Each row is a point on a landscape with many peaks, with its height.
From any point a climber steps to the highest of the 4 points nearest to it. It stops when none of these is higher. Distance is the straight distance between rows; heights are no part of it.
j649: [ 25  -6 -23   0 -25 -12  51 -41  52]  h=70.6
j82: [ 39 -52 -37 -20  22 -23  79 -41 -19]  h=71.0
j855: [ 44 -32  45  -2  12  39 -33  79   2]  h=69.1
j212: [-20  34   0  28 -21  11  -8  -5  52]  h=43.6
j965: [ 34  49  44 -73  16   3 -52  33 -74]  h=38.2
j428: [-15   2  10  42  18  31  -4  55  10]  h=15.9
j872: [-43 -15  -8   6  46  -9  39  12 -22]  h=71.1
j902: [-23  25  -4  43   4  21  -3  30  33]  h=4.3
j971: [  6 -49   2  -9 -67 -34 -32 -95  -1]  h=11.3
j168: [ 20 -34  43 -14  29  24 -35  74 -25]  h=69.8
j869: [ -3 -20 -12  15  12 -22  63 -24  31]  h=69.6
j794: [-20  29  -5  37  -8  17  -3  12  46]  h=41.7
j331: [-30 -10  -7   9  38 -19  55  -5  -3]  h=43.4
j18: [ 40 -32 -39  -1   8 -24  79 -38  11]  h=72.4
j636: [-44 -10  -5  -4  47 -20  40  -2 -29]  h=30.1
j764: [ -4  44   8 -38  30   6 -44  33 -86]  h=48.1
j789: [  7 -12 -12   5   8  -9  62 -21  39]  h=70.8
j399: [ 26 -29 -36 -11 -84 -20 -18 -93  11]  h=21.3
j859: [-21  14  -4  24   3  -9  42  -5  52]  h=67.4
j737: [ 17 -36 -23  -6  23 -25  77 -31   9]  h=73.0
j845: [ 33  -2 -28  -7 -37 -11  38 -49  44]  h=68.9
j152: [ 37  -8 -31 -13 -66  -6   4 -76  32]  h=44.4
j375: [ 15 -33 -22 -15 -78 -26 -17 -90  16]  h=23.3
j684: [-35 -14 -10 -22  45 -29  49 -30 -34]  h=39.2
j822: [-32 -11  14  -4 -62 -25 -34 -80  30]  h=42.7
j360: [ 27  51  30 -53  25   4 -53  28 -82]  h=34.0
j494: [-23  35  -2 -31  39   2 -31  13 -85]  h=38.7
j913: [-22  20  -7  25 -12  -2  18  -8  56]  h=65.9
j77: [ 40  68  28 -55  17   4 -55  29 -76]  h=72.8
j920: [ 20   7 -22  -6 -56  -9  13 -63  54]  h=62.6
j574: [-23   6  -6  30  16  -1  35  10  35]  h=60.7
j611: [ 14  29  21  31 -27  39 -63  46  31]  h=58.4
j814: [ -5  18 -14   4 -39  -8  15 -42  65]  h=67.7
j689: [-13   7 -13  20   2  -8  44 -13  51]  h=68.7
j832: [ 51  -7 -43 -10 -60 -13  20 -60  33]  h=57.7
j220: [ 15 -40 -25 -20  29 -34  80 -38 -20]  h=71.7
j799: [-24   9  -6  33  26  13  19  32   9]  h=31.3
j338: [  7  -5  16  38  14  28 -18  66   3]  h=52.8
j553: [  1  31   9  38 -31  37 -63  31  38]  h=50.6
j795: [ 20  57  15 -48  23   7 -48  32 -78]  h=29.0
j407: [ -1 -33 -18 -23  37 -36  66 -32 -23]  h=69.3
j341: [-21  -7   0   9  50   7  -4  41 -39]  h=52.3
j322: [-40  12  13  13 -54 -19 -32 -61  34]  h=52.4
j720: [ 60 -23 -50   0 -20 -13  59 -46  30]  h=70.9
j140: [  6   8  21 -43  32  14 -49  48 -77]  h=64.2
j422: [-39  31 -12 -25  47  -4 -19   8 -81]  h=35.8
j938: [  8   8 -14   6 -26  -9  38 -35  65]  h=69.2
j263: [ 27 -24 -25   1  -5 -21  60 -32  32]  h=71.8
j373: [ 19 -17  31  16  19  33 -28  83  -7]  h=69.4
j657: [  5 -12  -5 -13 -68 -21 -20 -79  22]  h=39.3
j943: [ 14 -23  47 -54  24  12 -43  70 -56]  h=66.7
j567: [ 19 -57 -15  -3 -73 -34 -31 -93 -18]  h=11.4
j561: [-15  42   8  40 -30  31 -61  23  34]  h=41.1
j198: [-23  -9   3  37  31  22   3  50  -3]  h=15.7
j101: [  1 -15  30 -24  39  11 -39  61 -61]  h=69.5
j828: [ 31 -16  36  14  -4  40 -38  69  10]  h=68.3
j637: [ 38   2  45  27 -21  40 -52  68  21]  h=66.8
j86: [-11 -16  10  -1  41  17 -21  61 -50]  h=70.7
j976: [-44   8   0  -7  48  -6  14  14 -43]  h=29.3
j618: [ 20   6  25  32  -7  46 -41  70  24]  h=65.7
j188: [-11   6   0  -4 -65 -27 -14 -80  37]  h=53.2
j307: [-28  -2  -1 -14  44   2 -21  34 -69]  h=39.1
j430: [-21  36   5  40 -32  23 -33   8  39]  h=72.6
j266: [-26  22   1   6 -44 -14 -11 -56  47]  h=63.2
j414: [-51  20 -16 -25  48 -22  14 -10 -66]  h=25.8
j889: [-38 -16  -6  21  46   3  20  27 -19]  h=32.2
j123: [-21  28  -3  15 -37   2  -7 -39  51]  h=64.5
j606: [ -8 -22  16   4  41  20 -26  64 -39]  h=75.0
j190: [-10  -5   7  31  19  26 -16  67   0]  h=39.5
j656: [ 27  -3 -29  -9 -50 -16  21 -63  51]  h=63.5
j825: [-21  19  -3  30   1   1  17   7  42]  h=75.8
j257: [ 25  17  47 -68  21   2 -55  34 -77]  h=50.8
j389: [-17 -22 -17  -7  36 -21  64 -17   8]  h=63.4
j727: [ 10 -23  27  10  33  25 -23  73 -29]  h=71.2

Two climbers start at each pair of points below. Name the first point that both come to, or write none.
j428 and j190 => j373
j657 and j399 => j649
j828 and j943 => j606
j152 and j971 => j649
j920 and j322 => j649
j307 and j764 => j606

Where does a climber stop that starts at each point below?
j684 => j737
j869 => j737
j814 => j737
j198 => j606
j689 => j737
j799 => j825
j855 => j606
